Each scene shows the same named points in several views. A view is turned or mirrored, shifted and resized as a whole, has a little noise and may leave points out.

Scene 1
View 1
j782: [  6   9   6 -11  -2   9  -4  11   7 -11  10  -6  -3  -7  11  -1 -15 -14
  16 -12  12   0   3  16  13   5   5   1  -6 -12  -2  -4  23  -1   1  20
  12  14 -10   5   4  15  -8  -9 -10]
j297: [  0   8   3  -9  -1   4  -5   7   0   1   7  -2  -1  -6   2   3  -9  -8
  11  -3  10   1  -4   1   2   6  -1  -4   0  -7   0  -4   9   4   1  10
   3  13 -12   4  -2   8  -4   1  -7]
j578: [  6   5   8  -6   1   3   1   9   6  -5   9   3   4   4   5  -1  -9 -23
   1   7   3 -10 -10   6   7   9  -5   7  -9  -7  -9  -8   5 -10  14   1
   3  11  -9 -15  -8   6   5   0 -17]
j503: [ -4   5   2  -8   3   2 -10   5  -3   3   4   1  -1  -8  -2   7  -9 -10
   5  -5  13   0  -9  -5  -2   8  -1  -7  10  -5   5  -2   6   9   3   7
  -3   8 -10   2  -6   3  -2   5   1]
j695: [ -6   3   0  -9   3   2 -14   6  -4   3   2   0  -3 -11  -3  10 -10 -10
   7 -10  17   4  -9  -6  -4   9   0 -12  12  -4   8   0   8  14  -3  10
  -4   8 -10   6  -4   7  -5   6   5]
j403: [ 14  14   8  -7  -6   5  14   7   6  -2  21  -5   6   7   8  -8  -4  -7
  15  17  -4  -4  -5   7  12  -2  -7  14 -23 -11 -18 -13   4 -17  15   3
   7  24 -15  -9  -2  13   4  -6 -37]
j20: [ -1  10   1  -8  -3   5  -2   3  -4   8  12  -6  -3 -10   1   6  -7   2
  16  -3  10   9  -5  -4   1   3  -2  -8   1  -7   2  -3   7   8   0  11
   2  18 -16  11  -2  10  -6   2 -12]
j11: [  0   8   2  -6  -1   1  -1   2  -6  12   9   0   1  -4  -5   6  -1  -2
   8   7   7   1 -13 -10  -3   5  -7  -4   1  -5  -1  -4  -3   5   6   1
  -5  14 -13  -1  -8   3   3   5 -10]
j536: [  2   2   7  -9   7   6 -10  13   7 -13   2   5   4  -1   7   2 -14 -30
   0  -4  12 -13  -7   9   7  15   2   2   1  -7  -2  -4  13  -2   9   8
   4   2  -4 -10  -4   6  -2  -1  -1]
j588: [ 11  10   8 -11  -1  10   1  11  10 -14  12  -5  -1  -1  14  -3 -15 -17
  16  -2   7  -5   2  18  14   4   2   7 -11 -12  -9  -6  21  -9   6  13
  13  16 -11  -2   2  15  -4 -11 -18]
j581: [  1   8   3 -11   0   8  -8   9   4  -8   8  -5  -4 -11   9   4 -17  -9
  16 -13  15   4   1  11   7   6   4  -5   2 -10   3  -2  23   7  -4  19
   9  13 -11  11   4  13 -12  -6  -4]
j184: [  1  11   4  -4  -4  -2   6   1  -6  13  13   1   4   1  -5   3   1  -2
   5  16   0   0 -16 -13  -4   2 -10  -1  -4  -3  -8 -10 -10  -2  13  -4
  -6  17 -16  -7 -11   1   8   7 -21]
j323: [ 11  13   7  -7  -4   4  10   8   4  -2  19  -5   4   4   8  -5  -6  -9
  13  11   0  -4  -4   8  11   1  -4  11 -18 -10 -14 -10   6 -13  12   4
   7  21 -14  -8  -3  11   4  -5 -29]
j548: [  0  12   0 -10  -5   6  -3   4  -2   6  12  -9  -5 -14   1   6 -10   6
  20  -6  13  10  -2   0   3   2   1  -9   1  -9   2  -4  12   9  -5  17
   5  21 -17  15   1  11 -10  -1 -10]
j940: [  1   6   6  -7   3   2  -4   6   0   0   7   2   2  -1   0   2  -8 -17
   3   4   7  -4 -10  -2   1   8  -4  -1  -1  -5  -3  -6   2   0  10   2
  -1   9 -10  -7  -7   4   3   5  -9]
j791: [ -1   4   4  -9   2   5  -8   8   3  -4   5  -1  -1  -7   4   3 -13 -16
   8  -7  13  -2  -4   6   5   9   2  -4   3  -7   2  -3  14   3   2  11
   5   8  -9   1  -3   8  -6  -1  -2]
j887: [ -6   9  -1  -5  -1  -1  -4  -1 -11  18   9   1  -1  -8  -8  10   1   2
   7   6   8   5 -15 -19  -9   4  -8 -10   8  -2   4  -4  -8  12   3   1
  -9  13 -16   5  -9   1   2  10  -7]
j936: [ -9  10  -6  -7  -5   2  -8  -4 -14  20   8  -6  -6 -17  -9  12  -3  14
  15  -3  14  16  -8 -19 -10   1  -2 -18  13  -4   8  -1  -2  20  -6   9
  -6  18 -19  21  -3   4  -6   9  -3]
j770: [ -6  -1   5  -7   8   0 -14   5  -4   2  -1  11   3  -1  -4   7  -7 -25
  -8   0  12 -11 -18 -10  -7  17  -5  -7  11  -1   4  -4  -2   8  10  -3
  -7   0  -4 -10 -13  -3   4  12   7]
View 2
j887: [ 13  -3   1 -11  -2  -2  10 -11  -5  -3   2  -8  10   6  13  -2   6   6
  -7   2   8 -11   0  -4   1 -14   4  -2  13  14 -10  -9  -9  -5 -19  -2
  10 -13   4   9 -12   7  -2  11   2]
j936: [ 12  -4  -1 -18   0  -4  16 -18  -7  -5   1  -6  12  10  16  12  17   2
  -5  -9   1 -14  -1  -2   0 -21  13   3   5   7 -12  -9  -5   5 -22   4
   1 -14   5  17 -12   6   0   6  -5]
j548: [  9  -9  -1  -9   6  -1   6  -7  -7  -6   3  -4   5   7  14  11  21  -3
  -4  -9   1  -4   4  -2  -2 -12  11   3  -2   1 -12  -7   2  10  -7   5
  -5  -6  -2  17  -8   1   0  -5  -8]
j297: [  9 -10   0   0   5   0   1   0  -6  -2   4  -5   3   5  11  -1  13  -2
  -6  -2   7   2   6  -3  -5  -4   1   0   5   7 -12  -6  -1   3  -4   1
   2  -6  -5  11  -7   2  -1  -3  -2]
j578: [  8 -10   2  12   4   3 -12  13  -3   0   6  -6  -1  -2   5 -18   0   2
 -10   8  16  11  12  -4  -2   9 -13  -3  11  13  -8  -5  -6  -7   6  -3
  13  -3  -9   1   0   3  -5   3   9]
j323: [  5 -15   4  16  15  -1 -11  16  -7  -3   9  -4  -1   3   8 -16  11  -6
 -10   5  22  14  12  -7 -11   9  -8  -2   8  21 -17 -10   0  -5   4   1
   7  -3 -10   8 -11   2  -3 -10   5]
j503: [12 -5 -2 -7 -3  3  0 -4 -4  0  0 -5  3  3 10  0  3  6 -4 -1  1 -4  6 -1
  5 -7 -1  0  7  0 -4 -3 -6  2 -6 -3  7 -7 -3  6  0  4 -4 10  0]
j11: [ 11  -6   0  -2   1   0   4  -4  -5  -1   3  -7   7   4  12  -7   7   4
  -8   2  11  -2   4  -4   0  -8  -1  -3  11  15 -10  -9  -7  -5 -11  -1
  11 -11   1   8 -11   7  -4   7   3]
j940: [ 11  -8   0   3   1   1  -6   4  -5   0   4  -6   3   1   8 -10   1   3
  -9   5  11   3   7  -4   0  -1  -7  -4  10   9  -6  -5  -7  -4  -2  -3
  11  -6  -5   2  -2   4  -4   6   4]
j184: [ 10  -7   2   2   3  -2   3   0  -5  -3   6  -7   6   3  11 -12   7   1
 -11   5  16   0   5  -7  -5  -5  -1  -3  13  21 -13 -11  -7  -9 -11   0
  12 -10   0   7 -13   6  -3   4   5]
j581: [  9 -11  -1  -1   5   5  -7   3  -6  -2   1  -2  -2   3   9   7  13  -1
  -2  -9  -4   6   9  -1   1   0   0   4  -4 -10  -7   0   2  12   8   1
  -5   1 -12  13   5   1  -3  -4  -6]
j20: [  9  -9   1  -3   6   0   2  -3  -6  -4   3  -4   5   6  12   4  16  -1
  -6  -5   6  -1   5  -4  -4  -8   5   1   4   6 -12  -7  -1   5  -6   3
   1  -6  -2  14  -9   5  -2  -1  -4]
j536: [ 11  -6  -4   7  -2   9 -13   8  -3   5   1  -5  -2  -3   5 -10  -5   5
  -4   2   4   8  10  -1   6   6 -12  -1   4  -6   1   2  -6   1  11  -5
   8   0 -13  -1  11   2  -7   9   5]
j403: [  4 -17   6  20  17  -4 -12  19  -7  -5  12  -5  -2   2   8 -20  14  -8
 -11   6  26  17  13  -9 -15  11  -6  -4   9  25 -19 -12   1  -7   6   1
   9  -2  -9   8 -14   2  -1 -14   6]
j695: [ 15  -3  -4 -10  -5   5   2  -7  -4   1  -1  -5   4   4  12   6   5   6
  -4  -4  -3  -5   3   0   7  -9   1   1   3  -6  -2  -1  -5   6  -6  -2
   3  -7  -4   8   3   3  -4  11  -3]
j588: [  6 -16   0  16  11   5 -17  17  -4   0   7  -2  -6  -1   8  -7  10  -6
  -7  -2   8  17  15  -4  -6  13  -7   0   0   1 -10  -1   3   4  16  -1
  -1   5 -16   8   2  -2  -2 -11   0]
j770: [ 16   1  -3  -5 -11   6  -2  -4  -3   5   0  -9   4   0   8 -11 -12  14
  -6   6   3  -6   3  -1  10  -5 -10  -4  14   0   2  -1 -14  -6  -6  -7
  15  -9  -1  -3   5   7  -6  24   8]
View 3
j536: [ -6  10  -5   1  -4  -2   0  -1   9   4 -14  -4  -3   1   3   1   3  -5
 -12  -4   1  -3   8   6   2  -3   5   0   4   7  -4   1  -2  -4   7  -3
 -10  -5  -4  -6  -2  -4   6  -5  -7]
j695: [ -9  -4  10   3   4 -11  -1   0   8   1  -8   2  -9  -2   5  -1   1  -6
  -3   2   0  -8   2   3   0   0   4  -8   4   6  -4  -3  -4  -3   3   2
  -4  -3  -5   5  -8  -4   6  -5  -2]
j11: [ -6   0   1  12   1  -6  -3  -3   9   2  -4   1  -2  -8   3   1  -3  -1
   2   9   2 -10   7  -6  -2   0  11  -6   0   6   2  -6   5   4   3   4
  -7  -9 -10   2  -9   0   5  -5  -5]
j581: [ -2   3   4  -4   3  -7  -4   6  11  -2 -15  -2  -5   3   2  -4   3  -5
  -3  -5  -5  -1   4   4  -4  -1   6  -2  -2   0  -1   0  -8  -3   8   1
  -3   2   1   6  -1  -1   2 -10   1]
j887: [ -8  -6   7  13   5 -11  -1  -2   9   2  -1   5  -6  -9   4   1  -3  -2
   4  11   2 -13   4  -5  -2   0   9 -10   1   6   2  -8   5   4   0   6
  -5  -8 -10   6 -11  -1   6  -4  -3]
j782: [  1   9  -1  -4   0  -4  -4   6  11  -1 -18  -5  -2   4   1  -5   2  -4
  -2  -5  -4   2   7   3  -5  -2   9   0  -4  -2   1   0  -6   0   9   0
  -5   2   1   4   2   0   1 -10  -1]
j403: [  6  16 -18   9  -5   6  -7   0  11  -1 -13  -8   6  -4  -2  -2  -3   4
   3   5   0  -1  15 -10  -9  -3  20   1  -8  -2   9  -4   8  10   9   3
  -9  -7  -4  -3   1   6  -2 -10  -4]
j940: [-6  5 -3  8 -2 -3 -2 -2 10  2 -9 -2 -2 -5  2  1  0 -3 -5  4  3 -6  9 -2
 -2 -2 10 -3  1  6  1 -3  4  1  5  1 -9 -8 -7 -2 -5 -1  5 -6 -6]
j936: [ -7 -11  17   9  11 -16  -3   2   8  -1  -2   7  -8  -8   5  -4  -4  -4
  10  10  -2 -11   0  -6  -4   2   7 -13  -1   3   2 -10  -1   2   0   7
   1  -2  -6  13 -11   0   5  -7   1]
j578: [ -2  12 -12   8  -6   2  -2  -3  10   2 -11  -5   1  -3   2   2   0  -1
  -8   3   3  -4  13  -2  -3  -4  12   0  -1   5   2  -1   6   3   7   0
 -11  -9  -6  -7  -2   0   4  -5  -7]
j770: [-12  -1   3   7   0  -7   3  -4   8   4  -6   2  -7  -4   5   3   2  -6
 -10   2   3 -10   5   4   4  -2   4  -5   7  11  -5  -3   1  -4   3   0
  -9  -9  -8  -3  -9  -5   9  -2  -7]
j297: [ -4   2   2   4   1  -6  -3   1   9   0 -10  -1  -4  -3   2  -2  -1  -3
   0   2   0  -5   5  -1  -3  -1   9  -4  -1   4   1  -4  -1   1   5   3
  -5  -3  -5   4  -4  -1   3  -7  -2]
j323: [  4  13 -14   8  -4   4  -6   1  11  -1 -12  -7   5  -4   0  -1  -2   2
   1   5   0  -1  14  -8  -8  -2  18   0  -6   0   8  -4   7   8   9   3
  -7  -6  -5  -1   1   4   0  -9  -4]
j184: [-4  2 -4 14  0 -3 -4 -2  9  1 -5  0  0 -9  3  1 -4  0  3 10  2 -9 10 -8
 -4 -1 13 -6 -2  5  4 -6  7  5  3  5 -7 -9 -9  1 -8  2  4 -6 -5]
j791: [ -5   4   1   0   1  -6  -2   2  10   1 -12  -2  -4   1   3  -2   1  -5
  -4  -2  -1  -4   5   3  -2  -2   7  -2   1   4  -2  -1  -3  -2   6   1
  -7  -3  -3   2  -2  -2   4  -6  -4]
j503: [-8 -1  5  5  3 -8 -1  0  9  2 -8  1 -6 -3  4  0  0 -5 -4  2  0 -9  4  1
  1  0  6 -6  3  6 -1 -4 -1 -2  3  2 -6 -5 -6  3 -7 -2  6 -5 -3]
View 4
j588: [  0  -2 -11   4   2   8   5  -6   3  -3   0   1  -7  -7  -5  -2  -7   5
  -1  -1  -3  -3   4   5  12   4  12  -6   5  -3  -7 -11   0  15   5   1
  -2  -1  -5  -4   0  -4   2   4  -1]
j184: [-1 -1  1  0 -4 10  2 -4  9  5 -2 -7  1 -2  4 -3 -5 -3  1 -3 -6 -4 -5  0
  3 -1  1  0 -8 -7 -6 -1  5 13  4 10  2 11  8  3 -2 -6 -8 -2  4]
j887: [  3   1   5  -3  -5  10  -1   2  11   6  -3 -10   6   1   3  -3  -5  -2
  -2  -5  -3  -1  -8  -2  -4  -3  -4   3 -12  -9  -5   1   7   4   6   5
   1  10  13   4  -2  -9  -6  -3   7]
j548: [  3   1  -8  -2   5   9  -1   1  11  -1  -4  -8   6  -1  -3   1  -7   1
   0  -4  -1   0  -6  -2   3   1   1  -1  -6 -10  -4  -7   2   5   9  -3
   0  -5   3  -6  -2  -7   2   3   3]
j297: [ 2  0 -3  0 -1  9  1  1  7  1 -2 -5  1 -2 -2 -1 -6  3 -3 -3 -2 -2 -3  1
  2 -1  4 -1 -4 -6 -7 -6  4  6  5  1 -1  2  4  0 -1 -7  0  0  3]
j578: [-2 -2 -2  6 -9 10  6 -6  3  2  1  0 -8 -6  0 -4 -6  3 -1 -3 -5 -4  3  6
  7  1  8 -4  2 -1 -9 -6  3 17  0  8  0 12  1  4  1 -5 -4 -1  2]
j503: [ 4  0  1  0 -5 10  2  3  6  2 -1 -6  1 -2 -1 -1 -6  3 -7 -4  0 -2 -3  1
 -2 -2  2  0 -5 -4 -8 -5  6  0  3 -1  0  5  8  3  0 -9  1 -2  7]
j791: [ 3 -1 -3  2 -3  9  2  2  5 -1  0 -2 -2 -3 -4 -1 -5  5 -6 -4  1 -2 -1  3
  2  0  6 -1  0 -3 -9 -8  4  3  3 -3 -1  1  2  1 -1 -8  3  0  4]
j940: [ 1 -2  0  3 -6  9  3 -2  5  2  0 -3 -4 -4  0 -3 -5  2 -4 -3 -3 -4 -1  3
  3 -1  5 -2 -2 -3 -8 -4  5  9  2  5  1  9  4  3  0 -7 -3 -1  5]
j782: [  2  -1 -10   2   4   7   3   0   4  -3  -1  -1  -4  -5  -6   0  -7   5
  -3  -2   0  -2   1   2   8   3  10  -4   3  -4  -7 -12   1   8   6  -4
  -3  -5  -4  -6   0  -5   5   4   1]
j536: [  3  -2  -2   6  -8   9   5   1  -1  -1   4   1  -8  -7  -4  -3  -5   8
  -9  -4   1  -4   4   7   2   1  10  -4   4   3 -11  -9   6   5  -1  -1
  -2   7   1   5   2  -8   3  -1   4]
j403: [ -5  -3  -9   4   1  11   7 -13   6   2  -1  -1  -6  -6   1  -3  -8   0
   7  -1  -9  -4   2   3  15   3   9  -6  -1  -5  -4  -6  -1  28   5  12
   1   8  -3  -4   0   0  -8   3  -2]
j936: [  5   3   2  -7   2   9  -5   5  15   4  -7 -13  12   2   1   0  -6  -3
  -3  -5  -1   0 -12  -7  -5  -3  -6   4 -14 -13  -3  -1   6  -2  10   0
   1   0  13  -2  -5 -10  -2  -2   7]
j20: [ 2  1 -2 -2  0  9 -1  2 11  3 -3 -8  6 -1 -1  0 -6  0 -2 -4 -2 -1 -6 -2
  0 -1  0  1 -8 -9 -5 -3  5  2  6  0  0  1  7 -1 -2 -8 -1 -1  5]

In a view up to two points have been moved. Name them for each view, in the order of its rows, or write none.
view 1 -> j184
view 2 -> j548, j297
view 3 -> j770
view 4 -> j20

Scene 2
View 1
j651: [ 5  6 -8  7  2  9  0  2 13  3 -2 -4 10 -5  1  3  0 -6  6 -8 -3 -3  1  2
 -5 -4  1 -6  2  4  0  2  7  3  8  1 -5 -5  7 -2  6 -5  2  4 -3]
j328: [ 4 -1 -6  9  2  4 10  8  5  2  3 -9  2  8 -2 -5  2 -5  7 -4  6  1  2  0
 -3 -3  6 -8  2  5 -1  3  3 -2  9  1 -3 -8  5 -6  7 -6 -2  0  4]
j19: [10  8 -6  5 -3  5  4  0  8  1 -2  1 11 -6  5 -5  2 -3 -2 -2 -9  0 -6  3
 -8 -2  0  1 -2  2  2  1  4  3  7 -5 -7 -2  7 -1  7 -4  2  7  3]
j836: [  9  -1  -1  13   0  -3   7   9   0   1   8 -10   1   8   0 -12   5  -5
  -2   2   1   3   0   2  -7  -1   9  -3  -1   2  -3   0  -1  -2   5  -1
  -6  -3   3  -3   4  -3  -3   4   8]
j235: [ 13   3   3  14  -1  -3  -3   5   4   0   7  -8   8  -4   2  -9   5  -7
  -7   3  -8   2  -2   4 -11  -1   8   0  -3   0  -3  -1  -1   1   1  -1
 -10  -1   5  -1   2  -1  -1   8   5]
j421: [  8   1  -1  13   2  -1  -3   8   5   2   6 -11   5   0  -1  -5   3  -8
   1  -1   0   1   2   1  -7  -2   9  -6   1   3  -3   0   1   0   5   2
  -7  -5   4  -4   3  -2  -1   4   1]
j316: [  2   5  -8   8   5  10  -3   5  16   4  -1  -8   9  -5  -2   7   0 -10
  11 -10   3  -4   5   0  -3  -6   3 -11   4   7  -1   3   9   2  10   6
  -5  -8   6  -5   5  -4   3   2  -7]
j895: [ 10   3   1  14   2   2  -8   7  10   2   5 -12  10  -8  -1  -1   3 -12
   1  -3  -2  -1   3   3  -9  -3   8  -6   1   5  -4  -1   3   2   5   5
  -8  -5   5  -1   1  -1   1   6  -3]
j727: [ 6  5 -9  4 -1  7  9  1  9  2 -3  1  7 -1  3 -3  1 -2  3 -6 -4  0 -3  1
 -5 -2  0 -2  0  3  1  3  5  2 11 -4 -4 -4  7 -3  9 -6  1  4  2]
j149: [ 6  4 -7  8  2  7  2  4 10  2 -1 -5  8 -2  1 -1  2 -7  6 -6 -1 -1  1  1
 -6 -3  4 -6  2  4  0  3  6  1  9  0 -4 -6  6 -4  6 -4  1  3 -1]
j965: [ 7  6 -8  4 -4  5 13  1  5  1 -2  2  7  2  5 -8  1  0  0 -3 -5  1 -6  2
 -5 -3  0  0 -1  2  2  3  3  2  9 -7 -4 -2  6 -3 10 -6  0  5  6]
j38: [ 6  7 -7  7  2  8 -3  2 14  3 -3 -5 11 -8  1  3  1 -8  6 -8 -4 -3  1  1
 -6 -4  2 -7  1  5  0  2  7  4  8  2 -6 -6  7 -2  6 -4  3  5 -5]
j838: [ 11   1  -1  10  -4  -3   9   5  -1   1   5  -4   4   4   3 -14   4  -2
  -7   3  -5   4  -6   2  -8   0   6   1  -3   1  -1   0  -2   0   5  -6
  -6  -1   5  -3   6  -3  -2   6  10]
View 2
j328: [  2  -1 -12  10   5   4  -2   1  -6   7   0   9  17  -3  15  -5   2  -5
  -1  -7  -5   1   7  11  11   6  -7   2   2 -13  -6  -8  -9 -11   4 -12
 -10   0 -13 -11   0  -3   6   0  21]
j316: [  6  -3   0  10  -2   5   7  -4  -3  15  -8  16  20   6   2   4  -3  -4
   4   4   6  13   5   4   3   8  -1   8  -3 -13   5  -7 -15  -5   3  -9
 -10   6  -2 -22  -1  -4   1   3  16]
j965: [  0  10  -7   7   9   3  -9   2   1   4   8   6   8  -4  11   3   8 -10
  12  -8  -6   3   7  19   7  -4  -8   4  12  -4  -1  -2  -4  -1   2 -10
 -11  -9  -7  -9   2   3   7   0   2]
j895: [ -3 -11  -2   8   7   2   5  -2   0   2  -7  15  19   7   5   9  -4 -18
   2   6   8   8   4   8   1  -1  -1  -3  -2 -10  -1  -2 -13   0  -1 -15
   1  -1  -2  -8   4 -13   0  -7  17]
j838: [ -6  -1 -11   6  16   2  -9   5  -1  -7   7   5   9  -4  17   3   8 -20
   6  -7  -7  -3   7  21   8  -9  -6  -6  10  -7  -8  -1  -3  -1  -2 -16
   0 -12 -10   3   5  -6  10 -10  11]
j421: [ -4 -10  -6   8  10   3   1   1  -1  -2  -3  11  17   3   9   7   1 -21
   2   2   3   5   4  11   2  -4  -1  -5  -1 -10  -5  -2 -10  -1  -2 -16
   3  -4  -6  -2   4 -12   3 -10  18]
j235: [ -6  -9  -6   6  14   2  -2   2   1  -7   1  10  14   4  10  10   3 -25
   5   2   2   4   4  17   2  -8  -2  -7   3  -7  -5   1  -7   2  -2 -18
   5  -9  -4   2   5 -11   5 -13  11]
j149: [  2  -1  -4   8   4   4   1  -1  -2   9  -3  11  15   3   5   4   1  -9
   6  -1   1  10   7  10   4   2  -4   4   2  -9   1  -4 -10  -2   2 -11
  -8  -2  -5 -14   1  -4   3   1  11]
j727: [  2   6  -5   8   5   3  -4   1  -1   8   3   9  10  -1   7   3   5  -8
   9  -5  -3   8   7  16   6  -1  -8   6  10  -7   1  -3  -6  -2   3  -8
 -11  -5  -5 -12   1   2   5   2   4]
j38: [  2   1   1   6   3   3   1  -2   3  10  -3  14  14   7  -2  11   1 -11
  12   4   6  16   7  11  -1   0  -3   7   4  -7   7  -2 -12   2   1 -10
  -8  -1   3 -17   1  -3   0   1   3]
View 3
j651: [  4   0  -1  -2   0  -1   0 -10   2  -5  -6   0   1   3  -8  -2   3  -4
   6  -1  -2   0  -4  -1  -9  -6   3  -5  -7   1   9  -3  -7   9   3  -4
  -2   9   3   0  -6  -3  -5  -3  -7]
j38: [ 5 -1 -1 -2 -3  1 -1 -9  0 -2 -5  3  2  4 -9 -5  3 -3  8 -3 -1  0 -5 -3
 -9 -5  4 -5 -4  3 13 -3 -6  6  5 -6 -1  9  3  3 -4 -3 -4 -3 -9]
j19: [  4  -1   2  -3  -3  -2  -5  -7  -1  -4   5   6   0   4  -7  -2  -2  -2
   7  -1  -1  -3  -8  -1 -18  -1   5  -6   0  -2   9  -3  -6   2   7  -4
   2   3   6   5  -2   4  -2  -2  -5]
j838: [ -1   3   5  -3   1  -3  -8  -3   5  -8  14   6  -3   3  -3   3   0  -3
   1  -2  -1  -6  -4   3 -18   5   3  -7   0  -5   0  -1  -5   0   3   6
   5  -6   6   2   0   8   0   0   6]
j328: [ -1   3  -1  -1   6  -7  -2  -8  10 -11   2  -3  -1  -1  -3   4   5  -6
   0   2  -5  -2   0   5 -10  -2   1  -8  -7  -3   0  -2  -8  10  -3   7
  -1   5   3  -6  -7  -1  -5   0   3]
j316: [  3   0  -3   1   1  -1   3 -12   6  -6 -10  -4   2   2  -7  -3   7  -5
   6  -2  -3   2   0  -1  -1  -5   1  -6 -10   4  10  -3  -7  13  -1  -1
  -4  13   1  -4  -8  -9  -5  -4  -6]
j149: [ 2  1 -1 -2  0 -2 -2 -9  5 -6 -2  0  0  2 -6 -1  4 -5  4 -1 -2  0 -3  0
 -8 -3  2 -6 -6  0  7 -2 -6  9  2  1 -1  7  3 -1 -5 -3 -4 -2 -4]
j895: [ 0  1  2  0  2  5 -1 -4  5 -3 -1  3  0  7 -6  0  8 -6  6 -9  0 -1 -1 -1
 -2  4 -3 -6 -6  5  8  0 -1  5  0  2  2  0  1  1  0 -6 -1 -2 -2]
j421: [-1  2  2  1  4  1 -2 -4  8 -5  3  2 -2  5 -4  3  7 -6  3 -6 -1 -3 -2  1
 -5  5 -2 -6 -5  2  4  0 -3  5 -1  7  1 -2  2 -1 -1 -2 -1 -1  3]
j836: [ -2   4   3  -1   5  -4  -4  -5   9  -9   8   2  -2   1  -2   5   5  -6
  -1  -1  -2  -4  -1   4 -11   3  -1  -8  -5  -3  -1  -1  -5   5  -2  10
   1  -2   4  -4  -2   2  -3   0   7]
j235: [  0   1   6  -1  -1   4  -5  -2   2  -2   8   9  -1   8  -6  -1   3  -4
   8  -8   1  -4  -6  -1 -12   8  -1  -5  -1   2   8   1  -1  -2   4   1
   4  -6   3   6   5   2   2  -1   0]
View 4
j421: [ -2   3  -1   3  -5   5  -6   8  -1   3  -2  -4  -5   0   0   4  -5   7
  -2   6  -6  -8   5  -5   7   2   7  -5  -1  -2   4   1  -2  -1   0   7
   2   1 -12  -4   2  -2   2   1   3]
j235: [-2  8 -4  0 -2  2 -7  7  1  4  3  0 -6 -3  4  6 -6  5 -3  5 -5 -4  2 -3
  9  0  7 -6  4 -2  7 -1 -9 -2  1  9  6  1 -9  4  2 -1  5  6 -4]
j838: [  0  11   0   2   3  -6  -5  12   3   2   4   3  -4  -1   8  10 -10  10
  -1   9  -6  -8   2  -7   4  -4   3  -2   2  -6   9   1 -10   3   1   8
  -2   0  -1   8  -1   1   5   6   2]
j38: [ -5  -4   4   0  -8   4 -11  -4  -3   4   2   3  -2  -5  -4   5  -2  -1
  -1   1  -1  -3   5  -2   1   0   6 -14 -12  -4   4   5  -8   3  -2  -5
  -3  -9  -3  -6  -4   0  -3  -3  -3]
j651: [ -5  -5   4   1  -7   4  -9  -2  -2   2  -1   1  -2  -3  -5   5  -3   3
   0   1  -3  -5   7  -4   1   1   6 -10 -12  -3   3   6  -4   3  -1  -5
  -6  -7  -4  -7  -4  -2  -3  -6   3]
j727: [ -3   0   7   3  -3  -3  -7   2   1   3   2   5  -1  -2  -1   9  -6   6
   0   4  -2  -7   4  -6  -1  -3   4  -8 -11  -6   6   7  -7   6   1  -4
  -8  -7   1  -2  -5   0  -1  -3   5]
j895: [ -4  -1  -2   1  -9   9  -8   3  -2   3  -1  -3  -6  -2  -3   1  -2   2
  -2   5  -4  -4   5  -2   9   3   8  -8  -2   0   3   1  -3  -3  -1   5
   4  -1 -13  -6   2  -2   1   1  -2]
j836: [ -1   7  -1   4   1  -2  -4  14   3   1   0  -1  -4   3   4   7 -10  12
   0  11  -9 -11   4  -8   6  -2   6   1   2  -4   6   2  -3   0   2  10
  -2   3  -8   2   2  -2   5   3   7]
j149: [ -4  -3   4   2  -6   3  -6   3  -1   2  -1   0  -2  -1  -4   5  -4   4
   0   4  -4  -7   6  -6   1   0   7  -8 -11  -3   3   5  -3   2   0  -2
  -5  -4  -7  -6  -3  -1  -2  -5   5]
j19: [ -3   3   4   1  -3  -3  -9   0   1   5   4   5  -2  -7   2   9  -6   3
  -1   3  -2  -3   2  -4   1  -5   3 -11  -8  -5   8   4 -13   5  -1  -3
  -3  -7   2   4  -3   2   1   2  -2]
j965: [-3  4  5  3  0 -7 -6  5  3  3  2  6 -1 -2  3 12 -8  7  1  5 -4 -8  2 -8
 -2 -6  2 -6 -8 -7  8  6 -9  8  0 -3 -8 -6  6  4 -5  0  1 -1  5]
j328: [ -4  -1   4   5  -3   0  -4   9   0   0  -4  -2  -3   5  -1   6  -7  12
   1   9  -7 -13   7  -9   0  -1   6   0  -8  -5   4   6   2   2   1   3
  -8   0  -7  -7  -2  -3   0  -6  13]

In a view up to two points have been moved. Name them for each view, in the order of its rows, or write none.
view 1 -> j38
view 2 -> j421
view 3 -> j836, j235
view 4 -> none
